Each row is a point on a landscape with many peaks, with its height.
From any point a climber takes the steepest step (rise divided by distance) to one of its 2 nearest points. It stops when none of these is higher. Distance is the straight distance between rows; heights are no part of it.
Z_985: [ 11  37  14   9 -15  16 -15   1 -12  23 -13 -17   7  12 -20   4   0  -8
  16 -12   3 -10  -7  -1   3 -21  24  17 -21 -13 -18  24  -6  15 -19]  (h 3.62)
Z_118: [ 10  45  18 -23  16  11  -4   5  -2  14 -44   1   1  20  -4 -13  21  18
   4  -2   0 -20 -15  -2 -11 -30   7  -2 -24   7   3 -13  -2  -8   0]  (h 3.33)
Z_878: [ 28  14 -30  18 -35  14 -15  -6  19 -16 -10 -23 -24 -16 -40   3   4  37
   2 -28  27 -12 -12  37   7 -11  12  -8 -17  22   3 -20   9  11  -7]  (h 4.19)
Z_436: [  1 -16  26 -15  11 -24  -3  -8 -11  14  -1  23   5 -22  32   2  -4 -23
   3   7 -35  -5  12 -35 -19  14 -24   3  -5   0   6  27 -19 -28   5]  (h 5.40)
Z_719: [  6   4 -18  -7 -18  22 -17  14  21 -31 -10   2  -8   4  -5  -3  -8  24
 -38  -2  56  14  -4  10   1  -3   1  44   7  12 -14 -23  -4   5 -23]  (h 1.71)
Z_446: [  6   3  22  23  23 -15  12 -21  -7  26 -14   6  11   4  25  -2  14  11
  17  24 -11  -4  29   9  18  -1  16  -7  18 -25 -11  18  17   2   7]  (h 5.92)
Z_607: [  1  -7 -12 -15  25  -5  18 -10  -2   8  12  -8   4  12  10  -9 -27  -5
   4  -5 -43   9  24  -1   1 -27  -6 -11   5  -2   9 -10   8   7  11]  (h 6.26)
Z_382: [-25  26   6  -2   4  11  -4   7  16  20 -25  -1  16  22   8  -2   0 -14
 -10   5  25  10 -13  23   1  -1  28  13 -13 -20  -5  12   2  15 -28]  (h 4.41)
Z_705: [-16  25 -20 -12  26   9  10  14  -4 -27   2  -6  23  -6 -33  15   0  19
 -10  14  25  -2 -12  22   3   6   2  -9   5  16  19 -14 -13  10   9]  (h 2.84)
Z_275: [-12  23  23 -38  19   9  -7  10   3   3 -21  18   6  -9   5   0  11 -14
  -5  -3  -6  -3 -17 -33 -22   0 -12   7 -18   6  14   4 -18 -14   2]  (h 0.34)
Z_928: [-14 -27  16 -22  -2 -21 -12   2  15   8  -6  26 -30  -3  42 -16  18   0
 -19   4  -3   1   9 -41 -18   8 -53  21  -6   8  -1  -5   8 -33   8]  (h 0.25)
Z_324: [ 24  21  24   4  24 -10 -11  10 -35  -8 -24  -6   8 -24 -19  25  30  27
  24  15  -7 -18  -2   9  -1 -18   6  -7  -4   1  -2   9 -12 -30  17]  (h 4.46)
Z_307: [ 13  22   1  28 -11  18 -18  -1 -11  -6   6 -14   1   4 -24  13   5  14
   1 -12  25   1  -9  16   7  -5  20  19  -7 -10 -13  22   2  22 -20]  (h 3.94)
Z_704: [ -9 -16  -7   0  17  22  -5  -9 -29 -19  24  20 -15   5   5  -1   3  20
  -2 -13 -15   0 -18 -11  -9  17  -8   4   4  23   3  -2  -2 -14   6]  (h 3.76)
Z_540: [ -3  36 -12  -5 -21   7  -8  10  32  -6 -22 -14  -3  10 -19  -7  -3   3
   1  -1  15 -16 -23  20   6 -39  24   3  -9   7  -3 -13   2  20 -15]  (h 5.14)
Z_466: [  4 -11 -16   1 -48   0   4 -11  17   6  13  -6  -7  -8 -11 -12 -19 -14
  11 -20   0  -3  -3   2  -9  21   6 -16 -10  -8  -3  -3  -9   9  -1]  (h 4.95)
Z_557: [ -6  20  25  10  32   6   3   3 -16  17 -28   4  20   3   5  10  21  10
  18  24   4  -1  13  17  17  -7  31   0   6 -26 -14   6   9 -14  -1]  (h 5.39)
Z_400: [ -9   1  -5 -31   4 -13   4   4   7  -6  -9   4  22 -29 -11   6 -12 -13
   4  13   6  11   6   2  -8  15  -9 -19  -4 -11  23  -7 -26 -17  22]  (h 3.17)
Z_829: [-21   6 -20 -14 -55   8   2   1  33  -1  15   6  -2 -16 -24 -13  -4 -12
  -2  -8  28  -1 -19  -7  -6  34  -4 -10 -11   3   3  -9 -15  15  -3]  (h 5.49)
Z_162: [-14   5 -19 -21  22  18  -2  16 -11 -30  14   3  12  -3 -24  19  -1  22
 -25   6  22   5  -7   0  -9  10 -16  19   4  18  10 -10 -14  -1   7]  (h 3.00)
Z_394: [-15   4  19 -39  27   8 -16   6   5   5 -12  25 -11  -5  22 -11  24   0
 -20   2   1  -4  -2 -43 -21   4 -38  18 -14   5  15  -8  -1 -24  10]  (h 0.29)
Z_680: [ 13   3  15  -5  13 -23   6   5  -1  -7   1  -6   3  -2  14   7  -4  -1
 -18  -5 -11  27   2  -3 -22  -5 -12   7 -15 -13   4  19  -1  10  -8]  (h 5.15)
Z_517: [  3 -18  -1  -5 -16   4 -14  12  24 -20  -7  11  -5   6  20  -2  -2  -2
 -36   5  38   5   1 -15   2   3 -13  44  13   0 -10  -9  -1  -6 -12]  (h 1.31)
Z_768: [-25   5 -27   4 -11  -1  15  22   5 -21   7  -5  24   5 -36  13  -1   5
  -2  18  21 -11 -32  23   0  14   7 -13   8  24   5 -13 -18   3   0]  (h 2.58)
Z_914: [ -6  -5 -13   0   2  18   7 -18  13   0  11  -2  -4 -19   3 -17 -24  -6
  -3 -16   8  34  16  21  13  18  24 -20  -7 -16  14  -9   5  18  -7]  (h 5.74)
Z_217: [ -8 -41 -24  -7 -41  -5   6   5  30   5  34   6  -2  -7  -2  -6 -22 -40
 -18  -5   5  -8  14 -22  -6  27 -26   9   9  -8   5  -6  -6  12   0]  (h 0.94)
Z_713: [-28  28  -4   3  -6   9  -6   8   9  16  -6 -13   5  39  -5  -7  14   5
 -16  12  33   4 -14   8  -5   0   4  23 -11  -6 -16   3  13  20 -18]  (h 5.17)
Z_981: [ 12 -23  14  29   3 -19  11 -21 -11   7  14   8  -2 -15  19   1  10  10
  26  19 -20 -11  20   7  20  10   5 -16  28 -16 -15  18  22   2  12]  (h 6.17)
Z_308: [-19   0 -24 -29  -3   5   6  25  30 -13   5  -2  13   8  -7   1 -20 -20
 -15  13  -3  -9  -2 -12   4 -26  -8  18   9  -5   2 -22 -11   4   2]  (h 7.13)
Z_872: [-17  15   0   3  10 -12  13  -1  -5  39   5 -21  22  48   2  -2 -14 -28
  -7   4 -11   6   9  -2  -7  -4   1   1  -7 -13   5  18   4  29  -8]  (h 6.35)
Z_17: [ 26 -26 -12  33 -25 -17  10 -20  -8   2  24 -24 -10  11  -1   2 -24  -6
  11 -25 -16   0  16  11  -4   9  -1  -6   3 -11 -16  14  17  23  -6]  (h 5.97)
Z_548: [ -4 -26  -3   9 -35 -24   5  14  15  -9  25 -23  -3   0   5   1   5  -5
 -23  14  23  18  11 -11  -6  13 -38  36   3 -16 -38   5  19  12 -14]  (h 1.04)
Z_19: [ -1 -13  -3   4   0 -22  13  10  19   4  -6  -4  -2  40  28  -3  -8   5
 -17   7 -10  13   3   2  -8 -26  -7  28  10  -7 -22  -1  24   3 -13]  (h 5.58)
Z_744: [ -8 -35   2  -5  -7 -25  22 -16  14  18  39  -2 -22 -10  28 -10 -19 -21
  -4 -31 -25  31  42 -18  -4  24 -44  -2  -9 -15  -3  11  24  14  -6]  (h 0.90)
Z_26: [ 23 -11 -20  13 -20  -4  -8 -23   6 -15  12 -15 -28  -8   2 -10   5  25
   7   1  -6 -32  12   1   7 -14  -1 -10  20   5  -5 -20  20  21  20]  (h 4.33)
Z_977: [ 51  -1  -2  26 -19   4 -25  -2   6 -21 -32  -3 -30 -17  -2   9  13  20
   7 -17  -4 -28 -18  22  10 -33  25  -3  -1  16  -1  -6  -4 -18  -5]  (h 4.02)
Z_961: [-32 -29   4   2 -21  -1   8   8  15  41   1  18   3  39  25  -6   2 -31
  -2  -1  -2  -7   2 -31  -3  27 -20  21  -1  -1  -6   8   5 -13  -4]  (h 4.96)
Z_174: [ -8 -36 -12 -15 -14   3   6  -3   8   6  47   7 -12 -16   9  -6 -23 -38
  -6 -23 -27  12  27 -34  -2  16 -36   4  -2 -11  10   5   0   6   0]  (h 0.92)
Z_973: [ 16  10   7   2  16   1  -6 -11 -14  -4 -18   7 -13   4  15  -3  20  23
  11   9 -26 -32  -9  -6   3 -27   7 -10   9  14   2  -6   0 -13  12]  (h 2.51)
Z_807: [ -3 -31  25  -1   0 -38  -5  -2  -2  -6  11  23  -7 -25  37   2   7 -11
   4  21 -24  -5   2 -33 -19   8 -38  19  15   4 -13  28  -2 -26   4]  (h 5.16)
Z_549: [ -7 -18 -10  -7   8   6   2  -9 -32  -5  21   9   8 -32 -20  -3 -16  -8
  34   1 -21   0   5   7   8  20   9 -40  11  14  20  -9 -23 -29  25]  (h 3.87)
Z_505: [-27  17  -7 -25  13  40  -4   1   2   7   0   8   7   3 -11  -6   1  -1
  10   3   7 -10   8 -10  22  -2  11   8   9 -14   1 -17  -2   1  13]  (h 3.26)
Z_369: [ -2   7  -1  11   9   3  15 -20   1  23   4 -23  -2  -6   0 -23 -23 -15
  14 -15  -7  45  26  31  14   5  31 -35 -16 -14   6  -3  15  20  -4]  (h 5.47)
Z_300: [-18  14   3 -19  38  17  -2   7  -8  -5  -2  18  19   8  -8  15   6   0
 -29   1  32   6  -1  -9 -12  23  -9  13   0   6  28   2 -12   1   4]  (h 3.24)
Z_32: [-10   4  -4  -3  33  -6  13   3  15   7  -2 -11  25  -1   6   2 -26 -18
 -18  10   7  45  31  29  12 -10  16  -2  -1 -32  13   0   4   9 -11]  (h 2.59)
Z_542: [ -3 -19  20 -11  15 -29  14 -15  -9  27  23  -2  -4 -16  22  -3  -8 -15
   4  -9 -24  33  46 -18  -5  19 -41  -7  -8 -22   5  19  13   1  11]  (h 0.89)
Z_785: [ -8  -8 -26 -23  15   0  10  -1   9  -4  11  -5  12   7  -4   0 -22   2
  -5  16 -16  -8  23  -1   6 -22 -12   2  18 -10  11 -19   2   9  24]  (h 6.49)
Z_243: [ -8 -14   7  -2   5 -16   9 -11  16  33   3  -5   5   1  21  -4  -9 -14
 -11  -2   5  30  43  -4   2  16 -16   6  -9 -36   6  14  17  10   0]  (h 0.86)
Z_761: [-28  -8  -3 -32  29  27   4  -3 -23   2   8  19   6 -27  -2 -10 -12  -9
  25  -6 -28  13   3 -12   7  15   4 -21  -1   7  11 -17 -13 -37  17]  (h 3.69)
Z_129: [  6 -31 -20  17  -9  -6  13  -2  -8  -9   4   7   8  -8 -14   5 -25  -4
  21  -5 -22  -6  -7  25   1   9  15 -30   8  13  12  -9 -18 -21   7]  (h 4.08)
Z_163: [-23  -4 -15  -9 -18  20   8  -2  16  -6  18   5   5 -29 -16  -8  -3   2
   0  -4  24  26  -5  12   5  43   7 -19 -13  -7   8  -9  -6   9  -4]  (h 6.34)
Z_157: [ 23 -38  -3  34 -25 -33  25 -19  -5   3  34 -16   2 -12   0  -2 -31 -27
  21  -8 -21  17  21  20  -1  21  -1 -29  12  -9  -8  20   6  12  -7]  (h 6.18)
Z_603: [-12 -15  -9 -22  21 -16  18   6 -10  -1  27  -6   0   6   3  -6 -19  -5
  -6  -8 -39  26  11  -9 -19  -7 -34  -8 -13   6   9   0   1  -6   6]  (h 6.08)
Z_266: [ 21   3  15   6  21 -13   5 -23 -10  19 -30  13 -15  13  27 -12  16  38
  13  16 -27 -30  28  -4   5 -25   0  -5  13  -1 -13  -7  17 -21  19]  (h 2.45)
Z_343: [  7 -22   0  18 -10 -35  17  -5  14   8  -9  -4 -17  33  31  -8  -4  17
   9   3 -31  -7   3   5  -4 -27 -10  10  14   9 -32  -4  28  -2  -3]  (h 5.32)
Z_100: [ 28  -6 -14  33 -26  15 -19  -6 -22 -16  18 -25 -40  25 -13  -6   9  36
  -5 -23  18  -4  -6   3   4 -12  -4  24   4  20 -34  -8  25  11  -8]  (h 5.18)
Z_942: [-25   1  15  -2   4  -1   4   4  30  21 -35  10  17   5  25  -4   4  -7
  -8  13  24  22   7  17   5  13  16  13  -7 -35 -10   6  11 -11 -15]  (h 3.79)
Z_982: [ -9   6   0   7  -5 -22   6   2   3  18  -3 -18   8  41   7  -1   6   0
 -13  12   3   2   6  -1 -10  -9 -13  15  -4 -15 -15   9  16  16  -4]  (h 5.96)
Z_830: [-20 -10   7 -27  29  -9   7   3 -19  -1  24  12  -1 -13   9  -7 -12 -19
  -5  -9 -35  26  -6 -24 -29  14 -26 -14 -20  18  20  11 -13 -17   3]  (h 5.89)
Z_71: [ 25 -31 -35  17 -31  -4   6   7   1 -27  13 -11  -6 -12 -24   8 -22  11
   2 -11  -5  -5 -16  30  -7   1   4 -15   1  15   0 -14  -8 -12  -5]  (h 4.29)
Z_516: [-29  27  24 -27  34  14  -4  34   2  -3 -18  12  23  13  -3  14  19 -17
 -13   9  12   2 -28 -26 -14  -4  -1  31  -8   8   0   5  -7 -10 -10]  (h 0.44)
Z_74: [ -1  33  34 -10  47  35   8  -3 -29  16 -27  12  19  -8   2  -1   3 -18
  17  -3 -12   3   0   5  20  -2  43 -22  -6   2   8   1 -14 -12  -8]  (h 3.89)
Z_724: [ 48  19   5  17   6  21 -22 -15 -12   0 -33   3 -19 -13  -8  13   6  17
  10 -31  -3 -22   0  22  10 -22  35 -14 -11   9  21   3 -10  -7  -5]  (h 3.72)
Z_283: [ 25   2   1  30  -4 -11  -3 -14 -17   0  16 -23 -14  18   2   4   4  10
   3 -12 -10  -8  12   1  -2 -14   2   4   1 -11 -16  16  19  29  -5]  (h 5.76)
Z_70: [ 19   4 -20 -13  -1 -20   1  -9  -3  -7  -5 -11  11 -16 -22   2 -23   3
   6  -1  -7  -1  16  16  -9  -9  -4 -33  -4  -2  30 -11 -23  -1  27]  (h 3.06)
Z_635: [ -7  -4  11 -25  37  -7  -1 -11 -15 -15  10  21  -2 -35  24 -10   5   5
   8  21 -27  -4   9 -13   1  -1  -9 -20  17   4  18   0  -4 -15  21]  (h 4.74)
Z_501: [ 32  -6 -11  12 -33  -5  -4  15   5 -42  19  -8   9 -18 -31  15 -15 -20
  -4   8   7 -26 -29  -2  -5 -18  -1  10  19   9  -5   9 -17  15  -8]  (h 4.45)
Z_683: [ 16  -8 -21  11 -16   8  -6  18   9 -33 -10  -2  -1   5 -10  12 -14  18
 -17  -6  25   5 -23  29  -2 -12  12  22   5  13 -12 -14  -5  -5 -20]  (h 2.14)
Z_930: [-34   7 -17 -20   6  23   4   7   7  20   8 -13   3  27  -7 -11  -5   0
  -5  -1  -4  12  11  -7  11 -13  -7  17  -9 -16 -16 -18  19   5   0]  (h 3.04)
Z_393: [ 20 -10  -4  24 -54 -12  -9  22  14 -25  -1 -11  -2   7 -21   3  -3 -22
  10   8   9 -28 -44  -1   1 -23  11  12  18  19 -29  -4 -10  -2 -15]  (h 3.91)
Z_870: [ 22  35   2  -9   0   9  -3 -22 -13  23 -23 -15   0 -14 -33  -6  -8   4
  26 -20 -11  -9  14  19   9 -11  19 -41 -28   9  30  -8 -19   4  16]  (h 2.99)
Z_660: [ 24 -17  -2  21 -54 -19 -14   7   9  -8 -20  -9 -11  27  -1  -6  -9  -3
   6  -6  13 -17 -25  -4  -9 -16   7  21  10  16 -31  -6  -6 -15  -8]  (h 3.32)
Z_45: [  8   1  23  -6  12 -13  -2   5 -20 -11   7   1  13 -36  -4  20  -1 -10
   7   1  -4  28   3  -7 -12  13  -5   0  -8 -17   3  25 -17 -10   3]  (h 4.92)
Z_936: [-20  36  22  -5  28  24   3   8 -14  13 -34   4  27   1 -15  10  13  -7
  19   3  12  -2 -13  21  14   2  39 -11  -5  -8   1  -1 -13 -14  -9]  (h 4.48)
Z_258: [ 16  19  21  25  19   9  -1  -1 -34  -1   1  -8  -3 -28 -10   4  22  -5
  28  -6 -33  -1 -18  10  22  -9  30 -41 -10  17   9  13  -8  -5  -4]  (h 3.57)
Z_853: [-12   6  15  -5  32 -13  24   0  -5  39  -5  -4  23  36  14 -12 -15 -36
 -10  -2 -21  30  11  -5  -9   3  -6 -12 -16  -2  18  14   0   7  -9]  (h 6.64)
Z_437: [ 13  31  21  21  35  18  -7  -8 -33  -1   6  -3   2 -19 -11   6  29  12
  16   0  -1   5  -1   9  22  -5  31 -22   2  -6   8  17   6  16   1]  (h 3.70)
Z_269: [ 31  -6  -2   9 -21 -12 -10  -9  -4 -24  20  -5   0 -17  -7   9  -3 -13
   6  14  -8 -33  -4 -16  -1 -12  -8   2  24  -4  -3  12 -10  22  10]  (h 4.68)
Z_787: [ -2  -1 -15  13 -19   6 -13  15 -11 -37   4   0  -2   5 -29   5  13  29
  -9  15  42 -17 -32  -4   2   9 -13  20  24  41 -18 -20 -10 -11   7]  (h 1.84)
Z_986: [ 38 -10  -4  15 -30 -17  -6  -1   7 -12 -17 -14 -15 -24  -4   3   2   6
  21  -4 -25 -27 -14  12   3 -27  11 -19  -5   3  -8  -2  -4  -7   2]  (h 4.30)
Z_621: [ 25 -13 -26  19 -56  -2  -1  -9  19  -9  -4 -15 -15 -16 -21  -2 -14  13
   8 -23  17  -8  -8  31  -9  13  14 -17 -13   5  -2  -9  -2   8  -5]  (h 4.59)
Z_579: [-36  -4   7 -15  21  13  -5  32  10  11  -3   4   9   0   0  14  21  -2
 -35  11  39  27  11 -15  -1  20 -29  43 -18 -15   0  -1  13  -7  -9]  (h 0.71)
Z_693: [ 16   0   6  -4   2 -24  -4 -19  -5   4 -11   0 -15   8  18 -10  22  38
   5  19   2 -15  25  -7 -11  -7 -18  -3  12 -12  -2  -6  13  -8  29]  (h 2.41)
Z_471: [ 35   1  -8  26 -12   6 -12  -4 -19   1   6 -29 -38  20  -4   2   8  22
   7 -38 -24  -7  -6   5   2 -33   6   9 -12  14 -23   0  25  13 -13]  (h 5.56)
Z_859: [ -6  10  -6  17 -22   5 -21  21  -9 -23 -11 -18  -4  33 -32   1  11  21
  -6   9  36 -10 -28  -4   9 -20  -1  31  14  33 -33 -21  -1 -15   1]  (h 1.30)
Z_364: [ -4 -30 -18  -6 -22 -13  10  15  21 -18  33  -5  -2 -12   6   3  -8 -13
 -30   9  10   8   8 -17  -5  16 -37  20   8  -1  -6  -4   3  16  -9]  (h 0.97)
Z_124: [-31 -28 -12   3 -34  -5   9   7  33  24   9   4  -6  42  26 -16  -7 -25
 -11   1   4  -5  -4 -15   0  11 -10  18   8   3 -19  -9  15   6 -14]  (h 5.31)
Z_898: [ 14   8   9  12  28   0  -5 -21 -27 -10   4  17  -8  -2  13  -5  12   7
   7   9 -23 -27 -15  -4  -2   4   8 -31  16  24  26   9 -10   4  15]  (h 2.60)
Z_148: [-18 -19  18 -18  31 -10   9  -2 -11  17  -1  29  -2   8  36  -7  -6 -11
  -5  -8 -34  17  -3 -21 -24  15 -27   1 -11  16  13  11  -4 -32  -5]  (h 5.66)
Z_773: [ 17  19  31  -2  29 -16  -8   5 -37  -9 -13   3  22 -25 -12  27  13   3
  13  13   0   4  -2  -6 -18   7   4  -3  -3  -5   5  27 -24 -17  11]  (h 4.70)
Z_797: [-24 -15  -6   4  -5 -11  22  17   7  11   7  -4  25   9  -2   4 -23 -31
   5   5 -15  31  -3  12  -1   8   9  -6  -4 -12  -8   5  -8  -1 -13]  (h 2.80)
Z_988: [ -9  29   2  -1  12   2  -3 -11   1   6 -12  -4   3  17  -7  -6  30  27
   1  22  25 -18  -1   5   0   0   3 -10   5  -7   6  -6  10  15  18]  (h 2.89)
Z_883: [  6 -19   9   4 -35 -10 -10  14  31 -17   3  -4 -15  -9  21  -5   3 -11
 -27   4  27  17  -1 -17  -1   2 -17  41   3 -13 -33   5  14   7 -25]  (h 1.14)
Z_945: [-10   2  -2   0  16   8   3   3  -3   6 -17  13   5  36  14  -2  -1  13
  -4   2  -3  -2 -13   6  -3  -3  13   5   6   7  -1  -9   5  -8  -3]  (h 2.56)
Z_962: [  7  -7 -22  19   3  14  -3   7  -4 -10 -12  -2  -7  25  -6   7  -2  26
   2  -5   1 -12 -13  28  13 -21  21   9  10  13  -8 -16  11 -11  -5]  (h 2.38)
Z_836: [  0 -20  -4   8 -23 -15  -2   4   5  -3 -17   9   3  29  13   6  -7   2
  -4   3   5  -8 -18  -1 -18   6  -2  15   6   9 -11  -3 -11 -18   2]  (h 2.85)
Z_107: [  6  17   2   6 -13  10  -1  -6 -12   1  11 -14  -9 -16 -19  -2   6  -3
  23 -17 -22  -8 -15  -3  10  -7  14 -30 -16  11   4   3  -7  14   1]  (h 3.44)
Z_340: [-25   2   9 -21  18  -3  11   9   9  16 -22   9  24  -4   6   4   4 -12
   0  12   9  12   7   1  -1  19  -2  -5  -7 -23   8  -1  -7 -19   8]  (h 3.37)
Z_379: [  1 -27  14  29   3 -27  28 -24  -1  11  23   9   2 -14  25  -9 -13 -16
  19   6 -28  22  13  10  13  22   3 -32  23  -4  -3  20  11   6  -1]  (h 6.46)
Z_967: [ -6  14 -15 -10   1   8  -6  14  24 -15 -13  -8  10  21  -5   1 -14  -8
 -16  13   9 -13  -9  13   7 -40  17  24   8  -3  -3 -12  -3  16 -11]  (h 6.09)
Z_83: [-14 -33  -4  15 -26 -13  23  -7  28  18  16   9 -15  33  40 -14 -15 -13
  -5 -15 -14   8  -1   1  -3  15   3   4   8   1 -18   7  24  22 -26]  (h 5.69)
Z_877: [ 17   2  -2  16  12  14  -9 -12 -27 -23  20   4  -9 -19 -10  13  17  40
  -1   0  15   1   1  12   4  15   4  -7  11  -1   7   7   6  10  10]  (h 4.10)
Z_285: [-44 -18  -9  -9  17   3  27  11   6  23  19  -4  15  16   4  -8  -8 -11
  -4   4 -14  33  13   1   6  12 -15   3  -9 -13  -6  -6  20   0  -5]  (h 2.92)
Z_629: [  5  22  19  -7  35  34  -8  -1 -28 -13 -15  19   4 -21  -9  13  -2  -3
  17 -15 -17  -9 -14   2  12  -9  33 -13  -1  12  14   1 -23 -19  -3]  (h 3.58)
Z_334: [ 14  35  -3  -8   6   9  -8 -10  -9  18 -33 -12  -4  14 -26  -3   6  26
  14  -8   1 -21   4  15  -2 -24  12 -14 -21   1  14 -13  -4  -1  16]  (h 3.13)
Z_927: [-27  17   6 -33  25  42   0  -1 -12   8   8   9  15 -28 -16  -3  -3 -18
  21   0   0  12  11 -14  23  14  12 -12  -1 -12  13 -12 -12  -8  17]  (h 3.50)
Z_815: [ -5  11   5 -17   3  -2 -12  -9   8  12 -13   3  -3  14   7  -9  32  28
 -13  24  41 -11  27 -14  -4   9 -18  14   8 -21  -3 -11  14  -2  28]  (h 2.62)
Z_478: [ 40  22  -8  -7 -19  -3  -9 -20   0   0  -7 -20   0 -43 -35   1 -19  -3
  25 -19  -6  -9  16  15   9 -12  11 -37 -15   0  31  -3 -22   8  20]  (h 2.98)
Z_290: [ 31  -1   0  18 -32 -19  -8 -14   1  -2   1 -20 -18  -5   1  -5  13   2
  20   7 -19 -46   0 -11   4 -20  -1 -16  11   4 -12  -1   4  15  15]  (h 4.49)
Z_318: [  5   7  -7  33 -15  19 -14   2  -9 -19  12 -12 -15  14  -8   1  17  26
 -13   1  36   3 -13  13  12  -2  15  26  11   4 -30   3  18  20 -24]  (h 4.44)
Z_828: [-25 -26  12  -2  -7  -2  -9  16  11  30   1  11  -7   2  13  10  20 -11
 -23  -6  31  20  27 -27  -3  32 -42  33 -26 -19   5   6  17 -12  -3]  (h 0.79)
Z_416: [-13 -15  -1  -9  19  17  -4   3  -6  -7   6  30   2   9  17   8  -7 -11
 -22 -12   4   8 -14 -16 -16  30  -7  13   2  17  22   7 -15  -7  -4]  (h 3.52)
Z_371: [ -7  -9  19 -14  26  -9  -4  10  12  24   0   8   3 -12  20  10  11 -16
 -30   0  14  25  38 -20  -3  14 -34  20 -18 -29  25  12  12   0   3]  (h 0.83)
Z_839: [ 13  -3 -12  -2 -15  13 -14 -27  -5 -12  12  10 -28 -14   1 -11   7  21
   8 -13  -8 -28  -3 -10  -1   2  -4 -19   3  11  10 -13  -1   5  21]  (h 4.16)
Z_514: [ 24   9  11  15  11  -9 -16   3 -30 -26   5  -7  -9 -34 -16  21  39  38
  17  14   6 -11  -4  10   6  -7   1  -9  10  -2  -5   7   6  -9  16]  (h 4.27)
Z_402: [-23  10  13 -11   8  -9  24  -3  12  38   3   0  14  19  19 -24 -12 -52
  -3   0 -23  22   1 -12  -1  13   9 -35 -15  -1  25   6  -7  22  -9]  (h 6.32)
Z_753: [ -3   2  -5 -19  -8  19 -18 -14 -15 -23  24  20 -14 -25  -8  -5   0   4
   5 -12  -3 -16 -15 -26 -10  19 -14  -7   1  18  12   1 -19  -4  16]  (h 3.96)
Z_512: [-13  -7 -22   4 -25  15   2  18   0 -35  18   7   2 -19 -32   6   8  17
   4  11  23 -10 -38   6  -1  22  -3   0  10  28  -9 -14 -13  -8   0]  (h 2.28)
Z_874: [ -1  12  -4  12  12   8  -4 -13 -12  -5   7   5   7  13  -4   4  18   8
   2  19   8 -35 -10  -6   7   9  10 -15  25   5  15   4  -3  21  17]  (h 2.71)
Z_389: [ 11  35   8  13  25  27 -17  -7 -23 -15  11   8   2 -16 -24  15  24  25
   2   0  31  -8   3   8  16   3  21  -6  14  -5  13  13   1  17   6]  (h 3.88)
Z_721: [  3  43  12 -16 -27   1 -13  10  22  -1 -40  -3 -10  18 -10 -15  16   8
   3  -2  18 -17 -33  -9  -4 -32   9   8 -16  19 -11 -13  -8  -1  -3]  (h 4.03)
Z_172: [-17 -16   6  -1  -9 -16  26  -6  29  38  -2  12   3  26  40 -18 -17 -38
  -1  -6 -29  11   7  -4   0   8   7 -14  -2  -3   4   8   7  12 -17]  (h 5.99)
Z_860: [-34   2  14 -13  14   8  -6  38   7   2 -17   9  10  24  10  12  17 -12
 -26   8  31  18 -16 -20  -7   6 -10  48  -7   5 -12  -2   7 -18 -18]  (h 0.58)
Z_429: [  2 -18  10  -5   3 -23  -1  -6   0 -18  14  14  -1 -26  24  -2  12   3
   8  33 -18 -19   1 -22   0   1 -19  -4  28  -2  -4   7  -2  -6  17]  (h 4.93)
Z_570: [-17 -18 -21   2   3  -6  17  17  28   1   6   0  23   8  10   7 -30 -24
 -25  10   6  28   7  26   7   2  11  13   5 -14   1  -1   2   9 -26]  (h 2.69)
Z_413: [ 37  13  24  13  28  26 -11 -17 -35   7 -26  20  -8  -9  12   6  -2  11
  11 -27 -24  -8   4   6   8 -14  37 -10  -7   6   9   9 -11 -17  -9]  (h 3.54)
Z_197: [ 22  29 -12  16 -22   7 -13   8  30 -16 -25 -14  -8 -21 -29  10   4  13
   8 -11  19 -17 -25  45  20 -28  34 -18 -13  10  12  -5   0  11 -19]  (h 4.40)

For each start below, name the point where the climber stops.
Z_570: Z_163
Z_787: Z_290
Z_307: Z_379
Z_548: Z_269
Z_478: Z_853
Z_275: Z_269
Z_928: Z_308

Call two points neighbours if one is among the 2 nearest of the other. Go from one point of each pair to the other, from neighbour to neighbour, staying as high as possible. Name the lowest point that can't be avoided.
Z_269 / Z_379: Z_413
Z_379 / Z_853: Z_985
Z_308 / Z_163: Z_878
